Points, in no order, along strands that fork and pass close to each other.
Points whose rows are less than 97.1 apart are linked; no others are. Some points are linked to none.
voru: [ 40 -32   9  -9  53 -13 -20   5 -28  11  13  -2  21  21 -38   7  -5  10
  45  18 -45]
tezup: [  1  42   8   0 -17  11 -52  30 -26  56 -12 -21 -14 -35  54  11 -31  31
 -11  25   9]
Fuvul: [ -2  38 -29  27 -29  19 -48  33 -40  38 -17 -17 -31 -11  54  13 -22  28
  -9 -19   5]
lov: [ 16 -11 -19  28  -6   7 -41 -25 -21  13 -24 -33  15  33   2  45   4  -6
  30  -2  -1]
zorir: [  3 -39  39  17  -2   3   3 -24   3  25  -9 -31   6   8  -9  44  -5 -35
  12  37   6]
buve: [ 17  -1  -6 -13  19 -15  57 -24  18 -19 -29  42   0 -27 -21  -1  -2 -33
 -35  -5  -7]
Loso: [-13  35 -31  36 -24   6 -21 -10 -25  53   3 -29  15 -37  54  40 -45 -45
 -29 -20  16]
vuze: [-28   3 -49  11 -37 -35  72 -26   5 -20 -52 -48  -8 -33  17  -1 -18  22
 -37 -55   8]
Sul: [ 23 -15 -43  23  22 -20  66  -6   1 -11 -36 -22 -26   4 -14  -9 -19  -3
 -22 -24   8]
Vaso: [ 13 -18 -35   4  43  39   3  29  19 -38  32   5 -12  35 -23 -16  13 -42
  13 -39  22]
sori: [  3 -23   9 -19  69   0 -35  21   4  -2  47   0  13  35 -20  -3  19  29
  32  40 -24]
Dipob: [  8  67 -33  51 -44 -15  29 -27 -42   0  -9 -16  41  11  35  -7  -2   5
 -40 -13 -10]
Keb: [ 25  34   4  52 -11 -20  15   5 -31 -15 -11 -19  22  55  -2 -19  28 -20
   5  -7  -8]
biko: [-44 -22  35  -6 -63 -36  20  19 -20  10  42  67  18  -2 -12 -47   3  41
 -16  23 -30]
Pup: [ -3  67  -5  48 -17 -32  49 -27 -16 -16 -33  -2  33   8  21   5  15 -18
 -45 -18 -32]
dunan: [ -7  51  -1 -14  29  17 -10  28  25 -52   1   9  -9  12  19 -12  30 -36
  13 -70   0]
buze: [-12  63 -31  14   7   3  13   2  24 -57  12 -15  -1  26  21 -28  43 -15
  -8 -72   9]
luk: [ 21 -13 -24  14  38  24   5  20  -6 -13  10  19 -39  29 -13   2  20  -4
  17 -31   1]
lod: [ 10 -27  18 -30  32  15   1 -25  50 -18  24   4  38   2 -23  10  -3 -72
  14  15  20]
pilid: [-13   6 -32  23 -21 -17  53   4 -13   9 -46 -38 -26 -40  27  20 -41  -6
 -50 -39  -7]
Tevu: [ -6   8  29 -13 -27  -1 -16  -5 -21  58  13  15  24 -42  17   0 -42  42
 -21  71  -4]
mozut: [ 18 -16 -41   9  64  27  -9  27  22 -42  17 -61   8  50 -25 -22   4 -41
  17 -37  10]
guf: [ -5  30   5  19   4  23  -8 -19  25  12  -3  45 -18  23  23  10  29  27
 -20  47  38]
vepa: [ -9   0  25 -53  16  27  -3   9  51 -36  37  29  19 -17  -3 -14  -4 -37
   3   8  21]
zami: [ 13  -8  12 -14 -53  -8 -45  28 -48  38  14  19  34  -9   5 -20  -8  41
  25  33 -11]
komuk: [-16 -14  -8   7 -21  22   9  29  -3  -6  -3  29 -73   3  10   3  22  31
 -13  -6  22]
gebeg: [  -9  -12  -33   37   49  -13    4  -27   12   15  -38 -106    2   25
    2   55  -12   13    8  -12   -3]
ziram: [ 19   7  27  16  -2  -3   3  18  -8 -15  13  14  20  48 -11 -14  43 -41
  15  -6   2]
Duvi: [-36   2  34 -42  -3  11  16   7  45 -41  43  56   7 -18 -11 -39  18  -4
 -19  19  16]
feda: [-20  21  42  -6  -6   3  21 -10  10  10  12  67  -6  -4   7 -12  19  37
 -33  51   6]
Vem: [-31 -19  17 -42  -1  32 -54  -8  55 -20  20  -8   0  -2   3  -5  21  10
  22  29  39]
dogul: [ 25   1   1  -8  -5  -4 -15  35 -59  46  32  34  15 -41  12   2 -45  -9
   1   0 -35]
nad: [ 12 -29  28  17 -21 -13  50 -19 -13  33 -17  -1   2 -27 -13  30 -31 -46
 -21  28  -9]
tekev: [-19 -36  -2 -16   5 -24 -18 -34  -1  20  40  19  22  -8 -19 -16 -40  76
   6  68 -19]
vot: [ 15 -50 -66  -2  27   5  41 -15  33 -18 -20 -12 -42   1 -24  -3 -17   4
  -3 -29  33]
Lib: [ 10   9  15 -29  77  19 -55  43  30 -34   8 -55   9  24   1  -5   7  -1
  28   6  -7]
buk: [-15 -13  27 -41 -17   1 -60 -19  28   8  20  20  29   5  -7   3  31  26
  48  25  15]
sevo: [  9  23 -28  34 -15   8 -43 -21 -28  44 -20 -47  19  -5  34  46 -36 -13
   5  -8  -3]
daz: [ 11  -8  -1 -24  10  -5  11 -43  -3  36  11  39   9 -38 -14   1 -51  44
 -11  58 -14]
rogi: [ 22  29 -12  12  13  10   2  21 -33   1 -10  51 -29  13   6   3  16   9
   7 -37 -23]
rik: [ -2  19 -14  -2  20 -16  41  21  38 -61 -30 -61 -17   2  -1 -44  12 -15
 -22 -45  16]
Tobip: [ -2  25 -29  -5  33   8  19   9  63 -57  -9 -68  -8  11  23 -45  -7  10
 -26 -12  49]
nim: [  9  19   5 -33 -28   1 -45   6 -23  33 -33 -16 -20 -50  14   8 -35  53
  13  12  -5]
nove: [ 17 -21 -26  35  40 -19  44  -3  -2   6 -34 -78 -16  25 -19  14 -26  -6
  10 -39  -8]
bitav: [-24  25  35 -24  11 -12  17  21  10 -34 -41  42  -7 -38  -4  -2  42 -11
 -19 -26 -39]
muvu: [ -6  38 -42  28   7  29   8  -6  32 -50  30  -5  12  53  21 -19  35 -30
 -15 -33  39]
las: [-23  17   1  -1  23   0  -8 -27  63 -12 -32 -72 -11   4  17  16  12   0
   6  -6  39]
degap: [ 16  -9 -15   6  35  -4  39 -37  44 -25  -1  -8  30  11 -11  -3  -4 -69
 -15  -9  28]
Gimu: [-12  -1  17 -29  28  -6  43  11  37 -40 -21  23 -20 -36 -11  -1  15 -34
 -27 -30 -12]
zita: [-35 -74  35  -6  30 -12   0 -20  14  16  58 -12   0   6 -36  34 -20  -1
  31  26 -32]
Romi: [ 12 -48   1  -2  43   6  32   6  15 -11  37  13 -15  12 -39 -19  -1  -3
   3  35   6]
Reg: [ 44   9 -14   8 -37  -2 -46   1 -46  24 -21 -10  36  19   7 -23   3  26
  14  40   3]
Sep: [ -2  14  -3 -22 -42  14  -4  -9 -37  45  15  92  30 -46  14  12 -20   4
 -26  18  -1]
vukez: [  2 -30  31  27 -18  12  17  53 -37  24 -12 -38 -48   4  -7  26 -16 -19
   4 -26 -22]
Dusu: [  6 -10   7  11  21   3 -51  24 -38  38  15  -6   1  19  16  20  -5  60
  13  60 -22]
Fipet: [ 15  -6  17  18  40  15 -23   0  13   4  22   2  21  49  -1  21  33 -37
  25  18  10]
dul: [ 53 -19 -12  11  -3  -5 -27   9 -52  26  -9 -27  27   5  -9 -13 -33  14
   0  63 -10]
Nef: [-31 -14  36   9 -41 -16  35  51 -45  -5  16  61  11 -24  -5 -29  14  22
 -39  23 -47]
lefen: [ 34  37 -15  32  16 -21 -12 -30  -6 -18 -21 -54  38  48  -8 -23  17  -2
  16   6   2]
toz: [-36 -36  18 -12  19  17   8  13  15   4  53  40 -56   1 -14  14   6  31
  24  -9  -8]
Tolen: [-11  34  -6   3 -32  -1  -6 -61  12   5 -38   5  12  -4   8  32   8 -26
   9 -37  10]
Nivop: [-22 -33 -29  18  45  11  -9 -18  42  -7 -21 -80 -28  24   2  45   6   0
   8  -6  28]
Beb: [ 19  -6 -19  -5  -2   3  29  -1 -20  22   0  30 -25 -39   6 -13 -40  40
 -40  48  -1]
Kilu: [ -6 -11  -8  14 -43   7  26  22 -29   7 -29   2 -33 -42  12   8 -16 -17
 -41 -18  -7]
gir: [  9  13  15 -23   9   6 -23 -22  -4  34 -14  48  -5 -27   4  43  -5   5
  36 -22 -24]
rilo: [ 20  57   6  -9  35  -5  -9   4  15 -16 -18  29  -6  14  11  -3  27  -7
  24 -41 -10]
Nogi: [ 23  21 -47  53 -16  20 -25  33 -51  22  -2 -32 -16  20  32  -8 -22  25
 -19   3   8]
Bod: [ 15  22  -2 -26  42  26 -22  21  49 -46   1 -38   5  13   7 -32   1   0
  -2   9  31]
sasuv: [-17 -14   2 -37  55  30   0  15  50 -21  28  28 -58 -15   1  10   1   3
  13 -25  13]
lupar: [ 31  28 -47  63 -18   4   2 -12 -50  19   1 -16  27  49  23  -3  -2  -1
  -5  -1   2]
Nare: [-30 -25  28 -15 -46 -25   2 -17   8   7  56  60  31  11 -25 -47  15  32
   8  42   6]
Doz: [  6 -26   0   9   6   2  57 -16  25 -27   3  37   2   7 -19   5  12 -72
 -32   2  20]
nere: [ -2 -27  36   6 -18  -8 -22  30 -19  22  43  14  17  42 -13  -8  33  19
  47  26 -12]
lig: [  7   8  14 -19   7 -34  24   9  13 -40 -58 -42 -31 -22 -18 -28   5  -7
  -4 -45  -8]
Zel: [-24   8  60 -29  10 -13  11  51   4 -27  -2  20 -39 -20  -8 -17  29   4
   9 -35 -37]
rebif: [ 12   5 -36 -23 -24   5 -16 -40  16  -4 -42  17 -19 -17  -4 -20  -2  52
 -11  27  38]
vabip: [-14  22  17 -10  -8  -1   7 -37  47 -13 -38 -12  -8  -9   3  17  11 -24
  -9  -5  33]
liki: [ -2 -45 -17 -32 -18  17 -27 -42  42 -19   0   2   6  -3 -27 -11  12  -2
  11  41  53]
sofes: [-24  15  19 -19 -46   4   5  15 -28  43  21  54  24 -63  16  -9 -36  12
 -52  44  -5]
terum: [ 23   3 -48 -10 -26  15 -21  39 -66  25  18  43  -6 -45  16 -12 -31 -19
 -16 -35 -15]
poka: [ -2 -20 -14  15  43  16 -62 -11  -5   0   1 -13  22  60   2  63  36 -22
  29   9   2]
pes: [ -8  18  -6 -20  -1  17 -37 -40  23  12 -17  36  -2  -1  11  45  18  -4
  37 -21  23]
nazon: [ -7  41 -62  33 -10 -10  43 -36  -4 -12  -4 -17  -8  12  20  10   4  27
 -12 -54   4]
mudav: [  6   2  43 -13 -73 -14  -5   0 -29  31 -14  26  43 -15  -5 -11   5   5
  -1  35  -4]
mireg: [-21 -50  39  -3  14   4 -18 -17  12  38  21  -8  -3   0  -7  53  -7  10
  24  52 -16]
rafo: [ 13 -17  28   0 -17 -15  15  35 -20 -12 -38 -34 -42  -8 -25 -20  10   1
  10 -30 -24]
sugip: [ 20 -27  -8  41  10   6   7  27 -38  16 -14 -51 -25  41 -20  22  -7 -22
  19 -38 -22]
Zazo: [ -8  -7  28  -7 -63 -12  21  20 -37  -6 -27  45  20 -22 -11 -14  20 -12
 -29   9 -19]
fitub: [ 22  24 -48 -12 -24   2 -30 -17 -14  11 -50 -16 -20 -33  12 -14 -32  53
  -1  -2  11]
Lek: [-31 -41  33 -20 -11 -24 -52   0   4  31  48  17  44  27  -6  14  19  40
  55  26 -22]
ziv: [ 36 -19  -3  10 -42  -5 -10   3 -49  33 -11 -31  32 -26  -2  -7 -43 -37
 -11  25  -1]
Kido: [-11  21  -5  13 -56  -2 -15  35 -57  20 -23  -9   3 -46  32   6 -13 -35
 -38 -45 -15]
kolus: [ 24  13  16 -13  27  -5 -14   6 -35  45  -1  25  -8 -24   6  27 -39  20
  27  -2 -47]
Zov: [-20  36 -15  29 -73  -5   1 -10 -40  16 -20 -36  22 -33  39  28 -23 -41
 -28 -52  -5]
gamu: [-57 -18  44 -27   9 -15 -26  16  34  -6  60  26 -19   6  -7 -23   8  43
  43  -6 -17]
kisel: [-30  57  -2  38 -17 -25  52 -38  10 -31   1 -27  32  18  18   9  37 -27
 -25 -42  -7]
vod: [ 24  27 -36  26  49  -6  10 -18  12 -36   0 -55  20  45 -13 -21  14 -23
  15 -40   2]
vako: [  5  11  -4  15 -18   5  39 -12 -12  12 -20  52  -7 -17  15  -1  -8  10
 -60  42  12]
nimek: [ 32 -15 -39  15 -54  -9  28 -31 -32   1 -28 -14  20 -14 -13  -9 -30 -30
 -24 -10   6]
Bik: [-22   3  52 -31   6 -23  -5  39   2 -11  38  35 -13  -1 -11 -34  24  30
  34 -10 -43]
Kisu: [  9 -56 -44 -18  -7  10  15 -35  41 -28 -13  -7 -14  -4 -30 -13   3 -18
  -2   4  51]
zapo: [-27 -62  34 -28  -5  14  12  21  36 -26  26 -32 -40  -7 -31  -5  12 -28
  17  -7  21]
Kefin: [ -7  32 -38  36  -5  24   4 -21  19 -21   8  32 -18  44  27  -8  34   8
 -22   0  44]
Mog: [ -6 -27  39 -23   2 -18  50 -22  18   1   2  18  -3 -35 -28  14 -14 -27
 -15  26 -12]
Vuku: [-36 -59  48 -37  25  -5   3  -1  33   0  30 -23 -26 -20 -34  18 -15  -7
  40  -9 -20]
Mosa: [-15   0  26 -51  -1 -15 -12 -30  39 -21  43  49  34 -17 -24 -50   3  26
   9  39  13]
defot: [  8  -1  36  -9 -27  -7 -21  56 -19   5  13  28  -6  30  -3 -27  44  35
  40  -8 -14]
tun: [ 18  21  32 -36  73   1 -53  18  20 -14  23  -4  22  14  -4  -6  13  17
  42  20 -21]

A fork is a point with three links, a tip a point with one. Leave the first point through the second and follow the links. Name the first fork or tip that comes.
gebeg, Nivop => terum
defot, nere => nove
ziram, Fipet => vuze
vuze, pilid => Keb
zami, mudav => buve
rafo, lig => voru
rogi, rilo => daz
nove, Sul => Bik

Follow the links from the first point to the second, and from the first to the third. Name the last point that the two ways share.
sori, Zel, Nivop => nove
rogi, tezup, vuze => Keb
nad, Zazo, rafo => buve
fitub, rilo, kisel => lupar

A fork is a point with three links. Follow the links from the first point to the second and name the forks in between, in order.
tezup, Kefin => lupar, Keb
Vem, zorir => Bik, buve
vako, vuze => Keb
Lek, Nivop => nove
daz, tezup => Keb, lupar
nimek, nad => buve
Vuku, Nivop => buve, Bik, nove
tekev, Kilu => daz, Keb
